Points on a hilly landscape, in no order, each with its height.
A ball rolls from a point to the lowest of its 2 nearest points, and stops where none of them is lower. Distance is the straight distance between rows; heights are no part of it.
J422 h=41.9: [142 140  62 127 126 122 157 119 104 173 165 146 171 126 127 111  92 176
 122 125  82 147 113]
J516 h=19.9: [103 165 103 164 115  80 118  89 129 145 130 174 107 120 165 128  92 172
 182  78 122 151 124]
J510 h=37.2: [165  94 148  78 120 158 155 175 110 162 126  67 118 139 148 167 120 130
 170 159 149 172 120]
J722 h=72.4: [140 168 145 134 127 129 129 183 141 107 110 152 166 133 120 176 180 106
  55 138 107 116 173]
J616 h=41.6: [ 97 119 118 151 139 141 165  52 100 143 146 165 134 171 153 129 107 155
 143 148 109 105  86]
J332 h=68.4: [176 151 113 108 131 112 143 168 158 141 133 106 115 118 112 190 140  94
 140 123 100 127 164]
J666 h=76.5: [136 159 114  91 191 115 127 114  98  47 133  78 140 172 121 160 124  93
 120 113 112 132  94]
J892 h=56.1: [129 100 105 141  87  90 116 143 183 162 116 144 130  83  77 172 131 139
  85 188 118 101 161]
J199 h=47.4: [126 110  67 154 102  93 112 111 153 129 131 180 134  75  90 137 103 147
 109 189 101  90 114]
J194 h=60.8: [125 164 126 134  91 100 117 138 160 157  99 180 151  81  94 145 129 134
  64 144  81  95 153]
J801 h=67.0: [138 124 138 200 120 115 129 100 112  89 171 114 135 129  81 179 146  93
  72 183 127 102 126]
J369 h=71.0: [161 118 142 154 100 104  63 193 142  95  74 155 118  90 105  77  80 174
 123 129 169  69 101]
J909 h=58.0: [ 70  37 129 131 105 112 104  86 160 118 108 181 147 152  87 153 170 119
 154 150 142 113 120]
J658 h=70.8: [146  87 190 130  76 106 126 167 124 141 131 115 117 119 100 141 132 146
  62 157 144 126 132]
J315 h=37.3: [124 149 104 152 119 133 161  78 110 147 168 154 142 144 145 143 110 127
  97 120  98 136 113]
J583 h=47.2: [161 121 116 108 175 116 107 153 128  82 111  84  91 121 190 123 121 105
 156 115 170 144 115]
J905 h=63.7: [116 150 155  98 148 174 100 107 162 113 102 110  88 143  89 116 155 127
 146 150 115 104 132]
J623 h=51.7: [112 149 104 184 117 128 110 102 132 106 140 176 149 145 159  86 132 111
 129 116 156 119 133]
J592 h=41.3: [ 94  63 151 137 108  94 120  95 138 172 159 111 124 168  56 130 152 147
 164 173 109 151 135]
J847 h=66.6: [ 94 150 125 113 124 101 109 116 154 164 143 141 105  91  70 115 111 121
 108 104 107 137 132]
J618 h=55.8: [135 174 146 181 136 141  88 146 132 105 131 157 140 180 174  66 149 163
 114 112 145 137 157]
J540 h=61.0: [140 152 192 134 119 156 162 187  85 108 133 120 145 152 166 117 162 125
  62 142 155 136 153]
J582 h=35.3: [ 89 148  65 198 141 131 116 104 122 121 152 166 160 102 112 153 110 139
 103 185 105 113  99]
J380 h=63.8: [117 169 142 133  96  82 102 149 170 156  87 166  95  92 123 130 113 152
 109 113 114 118 117]
J568 h=58.2: [ 78 105 170 117 181 155 118  89 138 109 113 108 101  85 124 110 136 124
 116 166 130  98  74]
J370 h=84.0: [111 142 134 124 139 108 135 104 179 147 110 137 133 165  84 194 159  58
 159 127  90 121 150]
J932 h=81.6: [133 143 103 135 128 119 121  87 160 118 147 136 103 121 119 158 159  42
 162 117 142 113 158]
J834 h=76.6: [161 171 115 134 136 153 139 162 147  91 145 104 146  67 122 132 162  62
  91 113 137 135 176]
J259 h=88.2: [106 112 171  98 147 137 141  89 132 102 101 145 143 190 140 111 153  86
 157  67 133 139 116]
J993 h=27.9: [183  95 146  71  94 156 168 148 161 149  56 161 146 139 170 126 134 142
 166 112 154  96 137]
J762 h=23.4: [152 122 172  95 116 168 151 169 151 154  82 147 124 125 167 105 167  95
 141 105 152 127 170]
J476 h=78.9: [151 136  93 151 152 143 131 114 146 119 179 130 128  62 131 156 146  54
 135  98 153 134 161]
J437 h=46.6: [120 103 118 187 108 142 119  83 122 126 131 178 137 164 166 125 126 131
 141 164 157  98 100]
J271 h=9.1: [ 91 228 106 153 159 148  94 146 122 154 120 129  85  99 157 101 128 170
 114 141 117 121 114]
J482 h=43.8: [109 105 133  83 132  80 175 163  77 132 127 145 156 130 156 119  90 137
 125  49 144 159 106]
J233 h=58.6: [134 159 166 152 102 174 134 181 112 101 107 158 143 149 168  64 146 165
  79 138 134 144 159]
J484 h=39.3: [117 111 149 107 135 100 144 173  88 119  94 147 155  80 116 126  67 201
  89 112  87 163  94]
J595 h=25.2: [ 96 114 122 180 100 111 132  94 101 169 147 158 138 111 143 125 113 176
 152  80 134 178 111]
J880 h=66.1: [156 109 113 131 118 113 130 120 143 166 164  93 111 115  72 194 118 105
 126 161  74 122 158]
J950 h=62.4: [152 101 132 149 100 121 129 101 130 123 134 150 136 144  70 193 157 116
  94 155  94  97 159]
J933 h=36.2: [102 106 131 141  75 120 130 106 135 187 155 134 132 169  74  77 129 180
 140 142 103 143 129]
J726 h=35.9: [ 93 112 134 111 132 143 167 144 102 120 125 155 196 108 129  99 109 182
  61 111 103 140  93]
J611 h=64.1: [188 159 138 136 109 137 144 186 108 104 122 114 153 170 215 153 145 106
  94 145 131 135 163]
J691 h=70.2: [130  98 115 123 116 134 170 160 118 204 174  70 121 103 104 112 136 138
 146 147 115 165 146]
J773 h=74.6: [121 161 123 134 146 148 139 147 163 128 120 139 183  78 118 160 168  80
  60 139 114 135 138]
J306 h=49.2: [ 90  50 123 144  74 106 109  96 151 143 157 147 147 135  64 163 141 148
 144 206 154 116 134]
J184 h=70.0: [149 151  98  94 139 115  72 116 163  95 109 120  88 140  88  96 148  95
 172  95 148 105 183]
J500 h=41.7: [142 101 113  73 131 113 134 179  70 114  89 134 146 128 117  96  68 187
 120  67 125 153 102]
J843 h=67.6: [152 102 170 117  97 100  95 168 131 109 105 136  95 117 110  84  99 157
  91 134 137 102 101]
J692 h=27.6: [153 144 146 124 146 187 140 192 120 143  94 105 100 129 199  85 150 112
 179 131 167 158 186]
J325 h=66.9: [143 136 107  60 157 147  89  71 146  87  95 112  96 119  69  78 143 125
 143 107 132  91 130]
J550 h=64.7: [ 96  65 147 162 116  77 115 128 165 110 123 120 135 148 105 179 164 106
 133 141 148 146 139]
J551 h=24.6: [ 91 148  88 183 169 192 117 128 138 101 153 135 165 109 144 109 124 153
  89 150 121 116  90]
J924 h=68.5: [112 148 113  81 156 126 156 129 124 183 156  89 102 109  91 112 125 106
 147 111 119 136 139]
J780 h=85.6: [107 140 182 125 167 148 152  99 134 153 109 108 133 126 100 200 151  87
 163 122 119 148 139]
J707 h=29.5: [ 67 110 171 164 103  58 136  70  88 166 141 136 119 147 100 111 106 161
 143  71 120 169 107]
J230 h=86.9: [106 119 178 108 159 164 177  80 113 142 114 126 132 189 129 151 168  78
 188 102 105 124 130]
J729 h=89.4: [108 120 129  86 159 143 165 140 116 109 134 102 166 161 130 116 138  94
 156  74 132 150 140]
J913 h=70.4: [113 173 146  93 137 121 151 179 118 143 110 126 136 139  99 172 167  91
 111 126  84 162 165]
J23 h=43.2: [182 126 128  50 182 115 119 161  63  98 102  66  76 153 207 126 110 118
 170 119 159 144 147]
J418 h=28.0: [120 150 125 136 113 125 133 138 102 108  83 189 161 155 203 118 102 199
 120  76 119 135  97]
J286 h=32.0: [ 90 154 127 147 145 156 157 115 109 121 107 162 196 163 174 113 139 161
  86 106 119 128 105]
J436 h=55.0: [124 117  51 145 140 135  95  76 139 109 158 118 105 116 154 126 109 100
 200 139 166 110 111]
J738 h=32.8: [179  79 165  77  93 170 145 158 105 121 102 108 141 154 168 150 136 131
 170 122 147 120 137]
J974 h=40.1: [183 125 141  87 152 146 146 163  94 161 125  69  75 116 192 139 103 129
 193 136 139 154 126]
J701 h=72.3: [167  96 120 156  84 141 145 180 114 180 182  75 127 131 153 120 131 164
 143 167 151 150 135]
J60 h=69.3: [137  49 177 136  77  73 104 141 134 101 149 107 121 161  86 183 127 136
  80 146 148 135 127]
J360 h=75.3: [155 107 141 160  66 103 139 123 126 156 154 124 116 134 156 108 133 134
 136 126 140 129 143]
J344 h=73.8: [136 120 115 118 157 108  95 105 142  40 150 119 142 163  96 139 123 126
 149 119 127 114  90]
J675 h=61.3: [111 153 186  59 177 184 134  97 124 101  81 123  88 132 118 121 142 115
 122 153 127 102  93]
J487 h=70.3: [147 127 113  78 173 144  98  91 161  70 129 108 134 100  90 144 123  89
 126 139 118  90 106]
J600 h=15.0: [110 166 103 183 134 155 100 146 143 138 136 121 126  77 177  68 115 152
 114 140 145 116  91]
J940 h=54.8: [ 88 108 172 125 152 133 135 109 140 141 135 100  77  72 142 127 134  78
 123 136 159 141 102]
J340 h=78.0: [149 181  98  92 202 171 134 117 108  78 120  42 133 143 110 159 119 100
 125 152  86 137 131]
J682 h=31.0: [ 83  74 123 157 103 120 145  98 108 168 149 133 167 143 112  96 108 199
 127 134 113 172  90]
J875 h=69.4: [100 173  95 128 148 111  77 128 156 123 156 121  94 128  79  85 122 117
 160 112 134 109 139]
J578 h=46.1: [169 135  41 150 118 121 127 145 122 150 177 119 145 161 156 102 104 165
 160 120 118 122 123]
J881 h=50.0: [163 130  50 125 140 123 114 116 132 143 154  82 106 120 166  91  85 121
 175 108 151 115 139]
J467 h=78.2: [166 148 144 137  91 145 118 108 127 147 135 130  86 117 108  74 123 114
 115 139 163 105 163]
J670 h=24.2: [127 183 105 140 127 109 123 112  91 120  95 192 123  99 205 112  91 162
 148  56 137 136 122]
J426 h=51.4: [133 110 154 121 146 137 128 124 105  90 146  81  79 114 159 130  90 116
 110 144 154 128  86]

For each start below, name the point where the ball stops.
J675: J762
J259: J950
J773: J950
J611: J315
J369: J271
J482: J516
J729: J950
J60: J516

Call two points neighbours if one is among the 2 nearest of the other. Go from one point of each pair to the other, from neighbour to neighbour, staying as low as possible. Name the highest point that can't be avoided.
J271 and J843: J369
J847 and J762: J184
J516 and J843: J658
J315 and J950: J722
